Each row is a point on a landscape with many peaks, with its height.
From any point a climber takes the steepest step (rise divided by distance) to one of its 2 nearest points. It stops when none of these is higher. Distance is the straight distance between rows; heights are no part of it.
duz: [ -6  27 -20   3   5 -23  17 -24  28 -47  -2 -21  32  17 -41 -43 -37 -14
  21 -47  27   5]  (h 7.66)
sapu: [ -2  30 -31  -1  -3 -29 -21 -28 -45 -12 -28 -22  15  54 -40 -10 -13  43
   9   9  -3  15]  (h 6.94)
Tolir: [ 15  27   7  20  35 -27 -13  25  22 -47   3  -4  48 -10  52 -19 -15 -46
  40 -24 -13  28]  (h 7.09)
taz: [ 11   2 -24  24 -14  -2 -21  13   3   4  27   8 -27 -45 -25 -27   6  -8
  27  -9  47  -6]  (h 5.45)
rane: [  6 -11  29  28  28 -59 -15  -3   8  27 -30  20 -18   2  32   0  11  55
 -36  23  13  19]  (h 7.50)
zedu: [ -6 -11  45 -31 -11 -15  -6 -15  -1 -55 -17  -5  22  36  53   5   2  29
   2  18   4  -4]  (h 5.12)
Fikig: [ 22 -48  53  14  -6  26 -30 -23  25  -2   9  19   5  41  25  48  27  36
 -16  17  32 -33]  (h 4.73)
Vig: [  5  10 -40  -4 -53   5 -26  -6 -17  -9 -18  18  17 -14 -15  -7 -15  19
  32  -7  -1  -2]  (h 5.53)
mozez: [-29 -29  13 -19  -2  24  42 -52  76  34  -8 -20  55   6 -39 -31  28  -2
  -2 -21  14  -1]  (h 6.62)
nuf: [-47  29  14  23  -1  -5 -35 -32   2 -20 -30  11  40  26   0 -27 -44  32
 -24 -19  18  50]  (h 6.78)
zuvuf: [-17   3   0  -3  21 -59  24   0 -35  13 -40  -5 -15   3  16  13 -13  38
 -24  21  -4  16]  (h 7.98)
fule: [ 35  -4  39   1  17   1  -1  36 -42  56  -1 -11  -5 -35  -6  29  -9  35
 -46  13 -19  12]  (h 5.54)
des: [-57   4   4 -16 -20  15   8 -23   3 -53 -16   8  24  -5   9 -64  -8 -14
  19 -13  26  19]  (h 4.81)
Sopo: [-26  -6 -38  23  62 -14  17   2  23   0 -15 -13 -25   8  -1  20  15 -55
  -4   1  22  10]  (h 3.89)
sefu: [ 17  14 -52   7 -35 -37 -44  12 -30  24  16  11 -39   4  26  18  21  40
   1  27  19 -12]  (h 5.34)
pazit: [-35 -21  -2   1  14 -14  50 -23 -10  25 -19  13 -43  14  28 -16  30  33
 -34 -23  55 -23]  (h 7.07)
sak: [ 55  17   0  16 -13 -35  44  -2 -12 -49 -17  23  -6  49   1  14 -23  11
  27   2 -17 -32]  (h 0.85)
maso: [-14  21 -33  -3 -11 -19  27 -13  21 -41  -7  -8  46  30 -40 -13  -3  -8
  55  -2 -10  11]  (h 7.86)
Tud: [ 13   4 -38   4  17 -46  49  21 -12  45  18 -54   4 -31 -17   4  17   2
  -9 -36  -5  12]  (h 3.10)
suku: [ 21 -18   7  13   7  56 -55  11  23  25  34 -12 -23  -8  10  27   5 -25
 -20 -17  20   7]  (h 3.55)
Keti: [-12  15 -56  40   7   7  38  15   3   3 -17  41 -34  -7  -7  29   5 -51
   2  12  -2 -11]  (h 1.55)
Noz: [ -1  15 -35 -21  23 -55  44   5 -37 -23 -17 -29 -16  38   9  25 -10   9
   3  28 -21  -1]  (h 7.57)
Sosi: [  6  13 -37 -33  17 -28  29  32  -1  46  -2 -49  13 -55  -6   8  19 -35
 -21  -5 -29  -1]  (h 3.22)
bepu: [ 47  16   2 -31  24 -22 -37  25  19  31  31 -45  -6   3   6  20 -17  14
 -34  14 -38  -3]  (h 7.00)
tef: [ 35  17  -6  32   1  23 -25  10  23   3 -13  42 -21 -15  37  23 -22 -49
 -11 -35 -14 -13]  (h 2.21)
kemo: [ 14  19  -7   5 -48  47 -49  -8 -50 -48  -1   9  16  22 -28  -4 -27  23
  41 -14   9  10]  (h 5.28)
Zom: [-34 -16  67 -20 -13  18  14 -29  11 -64  -8  34  -3  47  10 -14  28  -3
  10  52 -13 -37]  (h 4.89)
Fomus: [ 26   9 -41  25  11 -81  -4   1 -29 -41 -14  36 -10 -36  33   7 -14  10
  39 -16  11  -1]  (h 0.61)
diga: [-33   4 -31  -9  12  20   4 -23  16 -23  52 -31 -26  18 -35  -9   3 -16
  31  12  48   0]  (h 6.01)
zimu: [ 12  28 -27   0  -3  39 -27   7 -22  -6  63 -32 -31 -20   3   5 -10 -21
 -14 -31  47   5]  (h 7.44)
Pera: [-43  30  -4  11   7  16 -21  -7 -51 -23 -38  -6   8  67 -38  -4  -5  24
  -2  28 -20  25]  (h 6.61)
gama: [ 14  24 -37  13 -13 -22 -68  29 -44 -27   8  24  -7 -29  25  41  12 -25
  36  21  -1   9]  (h 7.34)
Zud: [ 37  40 -16 -13  14 -32 -66  17  21  30   4  -8  -2   4   4 -22 -35  -2
 -32  22 -42  12]  (h 6.68)
mima: [-12  10  30  43  36  45  16  10  -8 -31   6  12   3   5  27  -2 -35 -49
  16 -34 -50  30]  (h 4.37)
Podi: [ 12   8 -46 -72 -39  -3   7  -1 -17  30   0 -17   8  21 -28 -25   3  17
  -1  22 -54 -11]  (h 4.54)
Linif: [-36  -6 -15 -19 -43  -4   1 -21 -15 -59  12 -18  24   1  20 -19  -1   2
  23 -29  49   7]  (h 4.97)
vobe: [-14 -27   0  17   8   4  48 -27  67   4 -31 -11  54   5  -9  -2  20 -27
   9 -40  -3   1]  (h 6.92)
Bobo: [ 32 -50   7  10  21  27 -37  14  -4   4   9 -12 -42 -13  37  29  41 -25
 -12   0  35 -16]  (h 3.84)
Kopop: [ 20  -3  51  -4 -18  27  17 -12   1 -27   3  34 -24   7 -20 -38 -14  -6
  -4  18  -6 -33]  (h 6.00)
subir: [ -2  50 -29   4   5 -17 -49  -2  -7  46   1 -13 -13  19 -18 -19 -30  33
 -31  33 -11  21]  (h 6.37)
tas: [ -1 -25  41 -12 -34  19  21   5 -27   6 -17  34  16 -35 -10  28  15  23
   1  21 -28  11]  (h 4.36)
Dode: [ 28 -16  39  -8 -10   8  19 -28   9  13 -11  -7  29  27   4  -9 -19  40
 -38 -34   0 -31]  (h 6.95)
nim: [ 19   4 -47  28   1 -19  23  30  -4  29  44  -8 -34 -67 -17  -7  23  -3
  39 -37  45 -18]  (h 5.30)
fopos: [ 34 -30  34  -8  39  -5 -19  25  17  -9  21 -29   6 -43   8 -28  -2 -28
   0 -10  12  16]  (h 6.53)
goz: [  3  -9  22 -47  -1  -8  10   2  10 -10 -10  -2  30  33   5  -2  -1   9
   8  37 -75   8]  (h 7.32)
ziz: [-25  23 -53  14   5 -54   0  -1  24 -12  -6  13   0  20 -31 -25  -1  -7
  42  19  -4   0]  (h 8.09)
rol: [-17  -6 -15  -4  49   0  16  24  23  83   1 -34 -15 -37 -10   0  31   3
 -26   8   2   6]  (h 9.16)
Vulor: [-18  -4  50 -23 -11 -29 -18 -17   5 -57 -20  -5  46  26   0 -47   7  37
  36  32   4  13]  (h 5.39)
vak: [ -3  17 -46  15 -29 -10  -2  23 -45  38  46 -25 -40 -45  -7  -2  29  28
  44  -8  24 -16]  (h 5.17)
niv: [  3  15   7  15  26  -1  22   3  26  17   0  28 -21  -6 -47 -25  -2 -24
   1  21 -10   0]  (h 5.38)
Tane: [ 19   2  27  57  -5 -17 -13  15 -17  43 -34  39  14  29 -18  32  -5  33
   0  34 -44  -2]  (h 6.43)
zof: [ 55   5  21  13   6  27  25   9   3   7   5   9 -21  16 -11  31 -34 -44
 -33  -7 -35 -17]  (h 2.89)
Ziru: [ -3   6 -27  -4  -2 -23   0   9   6  64  13  -9  -4 -85 -23 -47  45   4
  31  -4   3  -2]  (h 3.67)
Sudo: [ 20  -2  31 -27  14  -1  38  -4 -20   5  27 -31 -34 -17  16 -44  -4  49
 -29 -18  40   2]  (h 8.36)
kov: [-28 -37  28   4  13  35  22 -48  50  27   8  -5  51   7 -17   9  51  14
  -3  -9  47 -16]  (h 6.26)
lurir: [ 25  10 -42  -4  17   7 -34  18   4 -27  58 -32 -33  15  29  20  16 -34
  20 -22  49 -17]  (h 7.73)
sitef: [ 28 -21  52  14  14  37  48  -1   9 -42 -13   6  19 -23  -9 -31 -28 -53
  19 -44 -17  16]  (h 4.41)
Ruv: [-35 -22   9 -15  51 -26  25  13  21  58 -31  -7  -9 -37   7 -18  22 -15
 -38  39 -11  24]  (h 8.71)
zep: [ -7  12 -64 -15 -18 -62  -8 -10  19  35 -38   5  12  17 -18 -25  35  46
  13  41 -32 -11]  (h 4.64)
rega: [ 40  -5  10  23  27 -29  37   8 -18   9  13 -11  17  -5 -28  32  -8  22
   1  -6  32  15]  (h 2.79)
Nek: [  4  21  21  -4   4  -8 -16 -26 -14   2  -9 -14  14   6 -35 -54 -38  56
 -12  -2  15  21]  (h 5.76)
vatu: [-37 -16  71 -16 -31  60  16 -28   5 -55   0  29  19  29  24 -21   5 -15
  -2   7 -29 -12]  (h 5.29)
Gugis: [ 38 -19 -19 -23 -28   0  -8  19  -2  -6  44 -12 -14 -22   4  27  24   5
  22  11   6 -31]  (h 5.35)
boli: [ 17  10  21  29 -10  34 -33  -3 -41 -27   7  24   8  22 -17  32 -16  34
  16   5   4  12]  (h 4.98)
Nep: [  2 -15  61  20  19   6  17 -15 -24 -31  -2  18   6   4  -8   9   0  19
  17 -11  51  16]  (h 5.16)
kob: [-37  23  -3  36 -11   9   0 -27   3 -13 -21  49  -9  39 -34 -29  -1  -8
  33  17   2  -7]  (h 7.51)
lar: [ 43  -3 -24  17  -7 -68  25   3 -13 -48 -11  21   0   4  20  21  15   1
  62  12 -15 -26]  (h 0.70)
Zete: [ 48  16  15  42  22  19 -59  26   1 -35  19   0  24   9  29  46 -20 -21
  20 -27  -2  28]  (h 2.76)
memi: [ -6  15 -19  30  20 -21   7  27 -22  23 -29  39 -36 -47   8  17 -13 -48
 -15  -3 -10  -3]  (h 1.77)
Ner: [-26  11 -38  37  29   3  27 -21  27  26  -3   6 -12  -3  -9 -12   0 -12
 -11 -55  64  10]  (h 4.43)
voru: [ 14  12 -15 -15   5 -18   8  17  28  -4 -14 -21  26  -4   6 -18 -16 -12
 -11 -11 -29   7]  (h 6.14)
rak: [ 10 -27  47  25  -3 -19 -14  22 -23  53 -34  23   3 -12 -16  37  -3  46
 -25  18  -1   9]  (h 5.95)
Pelin: [ -8  19 -20  -6  -8  11 -36   6  -2  62  27 -30  -9 -65 -32 -38   4  18
 -12  -5 -10   5]  (h 3.83)
Zadug: [ -5 -12  64  -7 -34  39   9   5 -52 -31  -6   3  41 -11 -30   0 -12  22
  28   4 -31  11]  (h 4.69)
Lona: [ 13 -47  41  -4   8  26  -2   3  10  18   5  14 -26  14  33  39  56  -2
  14  38  36 -16]  (h 4.20)
dak: [ -1   0 -47  -9  26  15 -22  -2  24 -35  34 -56   2   1  12  -1 -16 -59
  -9 -29  41   2]  (h 7.46)
rese: [-40  -5 -39 -53   8  53  31 -16  12  61  22 -27 -30   4  20 -15  20 -20
 -59 -21   9  -8]  (h 8.01)
ripu: [ 36   4   2   9  44 -39  55   3 -13  41   2 -53  -7 -18 -16  -3 -15  47
 -24 -10   7  12]  (h 2.96)
keva: [  9   8   9  -6  39  35 -23 -18  37 -33  19 -46  17  17  12 -21 -42 -52
 -10 -23   8  26]  (h 7.19)
bupos: [ 31 -21  73  -4 -23   5  20  -7  -7 -39 -15  26   0  18  21 -20 -20  12
 -32 -22   4 -22]  (h 6.42)
salun: [-23 -33  45 -24   5  18  14  -2  10 -13   2 -13  25   0  18   3  16  15
  -7  17   7   8]  (h 4.76)
veluv: [-33  -9 -21 -25 -25 -12  35 -10 -48 -28 -18 -25  29  21 -12  40  10  21
  22   1  -5 -17]  (h 3.88)
Bizu: [-27   7  20  44 -32  33 -21 -10  44 -15 -10  32  16  45  11  14  -1   5
   8 -15  -8  -4]  (h 6.60)
dapes: [  4  36 -26   7 -29  -7 -54  20 -66 -28 -10  38  -8   8  34  17 -26   2
  13  12 -34  14]  (h 7.67)
zana: [ 20 -20  17 -26 -53  38  11  13 -11 -16  -1  58 -30  -9  20   6  10 -33
   7  24 -56 -36]  (h 6.24)
razum: [-16 -18  50  27 -12  51 -30 -28  42 -10  23  -5  38  62  -2  48  26  40
 -13   9  41  -4]  (h 5.31)
Mone: [ 27   5  35  16  -7 -20  25  -9 -30 -23 -22  45 -31 -17 -25 -53 -23  25
  14  13  10 -12]  (h 5.71)
beke: [ 32   7   0 -11  17 -45  19   4 -30 -17  13  -7 -28 -54  15 -60  -9   6
  17 -42  39  -5]  (h 0.48)
gador: [  1  15  39   2  -8 -21   1 -34  -8 -55 -23  -4  45  15  -5 -49 -33  36
  17 -18   4  17]  (h 5.55)
meve: [ -1  -5   7 -23 -75  19 -20  15 -16 -40 -10  13  28  -3  47  22   1 -13
  23   0 -47  -8]  (h 4.80)
vurez: [-63  10 -54  14  -6 -13  14 -17   0  16 -13  18 -26  31   6  20  18   2
 -34   5  40  -4]  (h 5.10)
fadu: [ 20 -42  51  -2  23  12  61   2  18  -6 -54  -1  17 -47  13 -32  -5 -27
  -7 -38  -1   6]  (h 4.23)
Zata: [-16   1  -8 -14 -35  30 -45  28 -29 -27   1 -14  29  19  34  31 -11 -15
   5  28 -49  25]  (h 4.52)
Folom: [ 10   1 -38  -3 -60  11  -1  18 -60  10  18  14 -42 -61 -22  -6  19  25
  26 -13  13 -35]  (h 5.00)
Zaf: [  6 -24  37 -54 -26  33   8 -22 -35  30  11  -6  -5  -4 -28   2   6  27
 -36  19 -28 -19]  (h 4.65)
vitip: [-60  12 -35   0  -5  17 -28 -10  24 -21   8   4   7  36  31  -1 -12 -20
 -24 -22  39  18]  (h 5.96)
bagu: [ -5 -10 -54 -22 -24  67  10  -2   6  -5  50 -33 -27  -5  21  -9   0 -21
 -20 -49  45 -17]  (h 7.13)
Fuv: [-29  17 -30  25   5 -11 -49  14 -10 -16  11  35 -29 -27  32  28  21 -21
  19  17  36   4]  (h 7.06)
Nuge: [-26  12  25  27  22  23 -13  -4  20 -42  -2  15  14  18  45  29  -2 -27
  20 -37  37  27]  (h 6.83)
donok: [-41  28 -30  -6  11   0 -31  -3 -34   1  10   4 -43  -5   2  18   2 -14
 -22  36  13   8]  (h 6.65)
Labu: [-19 -11 -47  10  19   4 -14  16  29   8   8 -10 -25   4  26  36  23 -64
   2  12 -13   3]  (h 3.64)
suv: [-34 -15  -5 -18  22  -9  13  23  22  29 -36   4  14 -12  35  16   7 -31
 -38  26 -53  20]  (h 8.20)
Gop: [-21  29   1  -7 -47  32 -30   6 -26 -70   7  41 -26  27  57  10 -21 -27
  23   7 -14   8]  (h 8.41)
Ven: [ 48  15 -17  13 -12 -41 -62  10  14  17  -6   9   3 -51  39  -8  10  23
 -13 -43  17 -26]  (h 5.99)
pefu: [-35  10  -9   9 -10 -18  -8 -14  19   2 -35   3  37  27  -9 -24 -13  14
  -1 -12 -25  22]  (h 6.44)
gotu: [ 17   5  -5 -12  -9   0  -1   4  24  -7   6  37 -36 -20  -4 -23   4 -18
   3  10  23 -21]  (h 5.66)
leva: [ -7 -20  38 -26 -61  36   5  -8 -29 -36   8  11   8 -14 -22 -11  14   3
  43   9  12 -23]  (h 4.95)
dud: [-25   7   2 -34  -6  35  -2  -1 -21   8   4 -43  41   5 -61   7 -19  -9
   2  29 -36  30]  (h 6.67)
laso: [ 23 -35  40 -36  47 -51  43   1  17 -12  -7 -35   2 -24  25 -35  10  18
   2   5  15  16]  (h 8.40)
zedog: [-16 -11  24  -9 -15  28 -47   6  -1  38   5   9  11  12 -10  24   3  32
 -32  35  -3   1]  (h 3.68)
Guvof: [-44 -28  25 -27 -30  61   7  -3  12 -20 -12  50 -14  12  24 -11  19 -32
  12  32 -36  -7]  (h 5.73)
labid: [ 11   4   6  27 -10 -50 -22  -5 -14  26 -42  32  -7  32  19  21  13  66
  -9  42 -21  -6]  (h 6.96)
sige: [ -2 -21 -50  20  34  -8  33 -14  33  18 -15 -17  -9  23  22  12  12 -36
 -18 -31  63 -15]  (h 4.16)
ralo: [-40 -10 -11 -17 -41  24  -3 -21 -18 -26  17  10  -5  -1   3  10  21  26
  33  -3  32 -13]  (h 5.22)
zov: [-16 -20  13  26  17  -1  10 -13  56   4  14  -2  41   5 -47   7  19 -19
  35  -9   5  13]  (h 7.24)
Zod: [  9  10 -36 -37 -43   3   3  -6 -30  15  13 -12 -35 -17 -11 -37  11  28
  10  11 -13 -41]  (h 4.77)
lol: [ -3  -3  20 -13   7  50 -33  19  14 -13  18 -24  34  -5  -5   7 -32 -50
  -2 -22  -9  32]  (h 6.93)
segil: [  9  -9 -15 -10 -19  17   6  15  26  53 -25  11  19 -40 -25  19   1 -25
 -23 -10 -46 -10]  (h 7.27)
nomi: [ 14  14 -10  73  49 -38 -49  16  37  -2 -15  49 -23 -14  43  19  29 -29
  19   0  22  -8]  (h 6.59)
bub: [ 11  -4 -20 -51 -49   2 -27  29 -27 -35  21  -7  -6 -25  16  21  12 -10
  33  18 -29 -13]  (h 5.09)
karo: [ -7  -9  46 -49   8  16  19 -10  -2 -14 -11 -31  49  25 -31 -18 -36  -7
 -19  23 -53  19]  (h 6.97)
Lav: [ 12  28 -33   6  14 -59   7 -22 -46 -30  -6 -10 -17  44  -5  20 -10  30
  14  13  32   2]  (h 7.25)
zire: [ 24  -4  72  45  -4  32   8   0  -9 -23  -7  42  25 -11  -8   3 -26   4
  12 -38   8  12]  (h 4.88)
zeso: [ -2 -28  22 -13 -14   6 -22  31  46  49 -12  -4  37 -22  13  11  -8 -21
 -31 -20 -40  19]  (h 7.68)
Sivir: [ 27 -38  34  -2 -12 -12  60 -24  27  -7 -27  18  10  39   5   4  16  31
 -12  -7   8 -38]  (h 7.48)
Kof: [ 12   2   6 -28 -21   1  44 -28 -54  -8 -33  21 -11   6 -33 -52 -20  31
 -17   8 -16 -18]  (h 5.43)
luv: [ 26 -32  30   7   0 -52  58 -21   8 -18 -32   1  43  14  -6  -4  12  44
  32   4   6 -17]  (h 7.89)
muvas: [ 29 -26 -12   5  11 -11  12  32  20  79  28 -17   1 -72 -24  -6  49  16
  13 -39  17  -6]  (h 3.54)
mif: [-46   3  -4  27  19   2 -27 -17  12 -32 -25  23 -16  39  70  13   7 -20
 -29 -24  44  12]  (h 6.40)
mafu: [-24 -32 -27 -26  11  46  39   2 -13  20  20 -43 -33  -6  10  -3  -2 -17
 -29 -37  47   2]  (h 7.47)
zopen: [  5 -43  33 -50  24  -2  61 -18  11   3   6 -25 -29 -21  16 -37  28  13
 -14  -1  30 -19]  (h 8.72)
sivi: [-34  19 -18   7 -34  14 -31  10  -5 -41  -2  40 -15  23   0   6  -2 -28
  19  19  -2 -11]  (h 7.96)
geku: [ 50 -20  13  14  23  59   1   4  38  25  20 -24  -1  12   2  36  -9 -55
 -38 -19 -15   1]  (h 3.23)
forof: [ 31   1   0  22  48 -38  23   3 -10  -9  14  10 -36 -54 -13 -17   3   9
   8 -37  76   4]  (h 0.41)
rir: [-10   9  15  12  -4  34  44   2 -30   2 -17  13   8   5 -39  10 -16 -14
  15  34 -43   3]  (h 4.71)
Rofe: [-17 -13  17 -28  23   3  -8  25 -41  60  20 -44 -11 -24 -22  21  18  36
 -38  44 -17  21]  (h 5.15)
medu: [ 44 -24  52  49  25  40  11  19  15 -24  -5  12   8   0  20   5 -20 -41
  13 -45  -8  24]  (h 4.61)
les: [-29 -10   0  27 -42  29   8 -27  43  -7 -21  52  22  24 -21 -43  -4   5
  12 -12  15  -5]  (h 7.10)
fopav: [ 14  32 -40  17  10   7 -28   5  27  24  53 -17 -39   0 -44   3  -9 -24
  -2  13  14 -14]  (h 6.75)
misi: [-15  20 -29  -1  14  20  -2 -20  41   4  53 -35 -28  58 -27   4   7 -25
 -15  26  12 -14]  (h 6.35)
ful: [ 12 -36  -9 -37 -21   3  41  21  -7 -14  21 -22  19 -21  -8  35  18 -19
  17  -6   0 -22]  (h 5.64)
viv: [ 12  27   0  41  51 -37 -49  22  34 -21  -3  22  -2 -18  36  -4  -9 -61
  17 -13 -10  15]  (h 6.89)
lib: [  5 -15  21 -22   9  16 -23  28 -16 -25   6 -23  20 -53  19 -12 -35 -57
  13 -33  -8  16]  (h 6.73)
lipoz: [  3  11  19  -3   8   3 -47  18  12   8  26  -3   8  29  -4  33  -6  -6
   4  40 -34   3]  (h 3.30)
gad: [-25 -17  -2 -31 -18   9   5  16 -53 -35 -14 -11   9   7   9  52  13   2
  14  45 -29   7]  (h 4.18)
vel: [ 39   2  20 -47 -42  20  34 -19 -33  -1  -1 -10  -2   3 -34 -11 -45  35
 -24   1 -46 -30]  (h 5.07)
Dod: [ -6  -3  45   0  50  -6   2  -9   0   6  -6  -8  -7  18   4   4 -17  41
 -48   0  38  28]  (h 5.86)
faku: [-46 -20  46   2 -23  38 -10 -49  15   8   8  -5  66  26 -32  15  31  53
  -7   9  42 -13]  (h 5.83)
miru: [ -4  15  36  46  17  14  27  -2   6 -16  -2  35 -13  22 -15 -14 -14 -48
   5  31 -48   5]  (h 5.05)
gizot: [-48  26 -23 -14  -4  37 -14 -22 -30   8 -22 -12  42  33 -56   1 -18  23
  -1   9 -19  39]  (h 6.38)
losu: [-29   0 -27 -32  12 -50  49 -17   7  32 -29 -19   2  19 -18 -12  38  39
  10  48  -5 -10]  (h 4.42)
vuman: [ 15  11 -36 -70 -23  11 -32  21  -4   9  39 -31  15 -25 -34 -12  21 -28
  20  42 -42   8]  (h 4.14)
vefil: [  6  43 -18  32  12   8   0  -9 -10 -42   0   6  31 -23 -18 -29 -49 -14
  37 -35  24  29]  (h 7.45)
Rer: [ 12  40 -21  11 -38   1 -58  16 -14 -50  -4  27   1  26  43 -12 -37 -27
  21   1 -54  -6]  (h 8.00)
rugoz: [ 58  -6 -10  29  12  10 -19  14  13  60  57  -3 -39  -6 -61  23  13   1
   4   0  20 -20]  (h 7.08)
pep: [  4   5 -34  -5 -52 -23 -29   5   2  -2 -17  25  15 -56  29 -25 -19  18
  -6 -35   9 -20]  (h 5.77)
poku: [-28 -27   9   2  29 -39  61 -27  26 -11 -36  -7 -22  28  25 -28  -8  16
 -37 -17  44  -8]  (h 7.54)
Punal: [ 16 -32  38  11 -27  10  45  13   5   3 -24  16  27 -15   3  17  10 -12
  12 -22 -50  -7]  (h 4.15)
Vete: [ 41   2  -2  13  -7  13  36   4 -19  48  58   1 -39 -12 -35  37  15  29
 -11  -6  29 -32]  (h 7.43)
Tibu: [ -1  11 -40 -14  17 -26  18  27 -10  12   9 -21  -6 -11 -12  43  29 -41
   7  26 -25  -7]  (h 3.41)
midu: [ 12  24 -20   4   8 -17  13  16  -6 -80   9 -17  26 -12  20 -11 -48 -46
  41 -51   4  17]  (h 7.26)
kemi: [ 17  19 -54 -17 -31 -49 -48   2 -42  35  -8 -32  -8   6   1  -4  25  79
   7  15 -13  -4]  (h 5.08)
dom: [  4 -20   8 -10 -29  23  31  14  32  18 -27  56 -19 -26  -7   7 -13 -43
 -12  -6 -58 -35]  (h 6.79)
Lofem: [-18  24   6  32  10  35 -16  13   7 -25  -3 -17  28  36  30  14 -36 -47
 -11  -9 -62  37]  (h 4.13)
Gulol: [  5  -7  21   9 -26  26  60  -2   4 -18 -23  27  27   8 -42   0   1 -32
  32   4 -78 -19]  (h 4.44)
rur: [ 27 -19  14 -49  -4   9 -50  22  16  28  11 -34  17 -21  13   5 -13   2
 -23  -3 -29  21]  (h 7.33)
zadi: [ -4  32 -39  -6   7 -12 -25  12 -27  53  33 -30 -47  -4  20  12  -5  -6
 -46  24 -12  -5]  (h 6.20)
nivib: [ 20  34   7  20  26   3 -68  15   7  -4  22   0   3  34  45  56 -22  -9
 -13   3 -30  20]  (h 3.01)
Kone: [-25   4 -12 -39  -3 -29 -22   8   8   3 -30  11  23  17  43   2  11  -6
 -21  49 -74  10]  (h 7.72)
Sem: [-21   3 -15 -25  38   9  33  -3   9  69  12 -35 -27   7   1 -26   5  12
 -58   0   9   1]  (h 8.64)
bugo: [ 15  -4  -1  38  17   3 -41  26   7  44 -16  43 -14 -57   7  16  -6 -29
 -34 -35   1   3]  (h 1.97)
buzuf: [ -3  23 -31 -48 -23   8 -54  13  16  21  38 -33  14 -51 -21 -51  -4 -13
   7   1 -16   0]  (h 4.00)
besuv: [-13 -35  44 -25 -16  49  -3 -21 -13  59  29 -21  18   6 -19  25  34  44
 -43  14   4   4]  (h 4.17)
ton: [-82  -2 -56 -32   6  12   3  -7  24  -3  -2 -18 -20  18  23  -4  22 -11
 -25  -1  27   0]  (h 5.57)
teb: [ 31  20 -15  10  16   4 -10   3  -8  20  -5  14 -43   6  22  23 -38 -23
 -51 -19 -30 -17]  (h 2.53)
bop: [ 28 -34  61  16  43  21  12 -20 -17  -3   3   0 -32  16  16  16   0   5
 -18 -25  57  12]  (h 5.44)
voz: [ 24  15 -61 -25 -23 -33 -26  -8  -5  23  14 -23 -12  31 -29 -28  34  60
  12  42 -10 -26]  (h 4.87)
Kib: [-16   9 -21   5   5 -53  14   3 -37 -28  -9  -1  -7 -40   9 -24 -11  14
  39  -6  40   5]  (h 0.54)
voda: [-30   0  59  18  13  19 -15 -24   5  -3 -22  13  28  31   3   4 -44  45
 -41  -9  19  29]  (h 6.34)
zur: [-41  -5  -1  29  18  -7 -10   1  24  20   4   0  18 -12 -49  13  42  -5
  40  51  14  18]  (h 7.56)
bara: [ -8 -39  62  -3  18   6  34  -6  20   0 -20   2  35 -34 -28 -25   9  12
   9 -10  -1  11]  (h 4.46)
leri: [-49  38 -64  12  18 -23  34 -10  14  31   4 -10 -47  10 -12 -17   4   1
 -20 -10  38   2]  (h 4.70)
kefe: [-10   7 -44 -74 -22 -14 -52  -2 -16  19  20 -30   0  -7  -2 -23  17  27
   6  45 -45   2]  (h 4.33)
tifu: [-16   6 -10  27  15 -38 -22  13  32  -8  -5   7  11   2   4   8  20  -6
  56  22   8  14]  (h 7.85)
tak: [ 46 -30  38   4  10 -50  21   2  17  -7 -11  -3  -4 -22 -10  -9  16  18
  28  19   6  -6]  (h 8.15)
raz: [ 45  25 -21  49  23 -36 -66 -10  35  22   9  39 -11 -31  16   2  14 -13
  -3 -18  31 -18]  (h 6.27)
mufi: [ 34 -12  -4 -27   9 -19  51  11  -9 -19  -9 -42  27 -21  -1  21 -23 -17
  10 -10 -24  -8]  (h 5.89)
Bes: [ -5  -1 -35  30  -7 -17  38  -6  15 -18 -18  22   0  39 -19  23  16 -40
  33   5 -30 -15]  (h 1.31)
viz: [ 21 -21  37   7  18  -8  25  17 -41  22  29  -8 -61 -39   7 -22  -4  28
  -5   8  30  -8]  (h 8.08)
tulos: [ -5  14   4   0   0 -15 -38  -8  11  45  19 -10  -7  10  -9 -24 -18  69
 -20 -12  21   9]  (h 6.02)
Lipa: [-26  16  17  46  26  -3 -10 -15  21 -18 -18  17  37   5  -1  -5 -15   7
  11 -37  47  35]  (h 7.15)
geso: [ 19  13 -20  24 -40   0  35 -11  11 -65 -25  45   4  48  11  21   0 -16
  31   7 -38 -30]  (h 1.07)
simeb: [  9 -14  15  13  -6  29  31   7 -25  52  37 -21 -52 -39 -24  -5  31  21
  -5 -32  39 -15]  (h 7.78)
siv: [ 11  30 -45  -3 -10 -37 -15  20   2  33  21   2 -47  20  38  30  10  10
 -29  17 -12 -38]  (h 5.75)
busit: [-20  13  27  21   9  19   5 -18  11 -12  -9  20   8  65  21  18 -18   7
 -39   0 -10  13]  (h 5.94)
Tem: [-25 -21   5  -3  32  -5  49 -22  40  29 -40   1  -4   2   6 -24  -2 -13
 -42   6  -4   4]  (h 8.13)

Where does a climber stop that starts at each point below?
Zaf => zopen
sak => ziz
zep => Gop
Ziru => gotu
ripu => Lipa
fadu => zeso
boli => ziz
Bobo => ziz

Call two points neighbours if one is among the 2 nearest of the other. Go from one point of each pair to the other, from neighbour to neighbour, staying as high as possible. Name the lowest point that can't be avoided.
nuf and Gop => busit
zuvuf and rol => gizot
lurir and nuf => vurez
rol and lurir => bagu
gotu and ralo => Punal
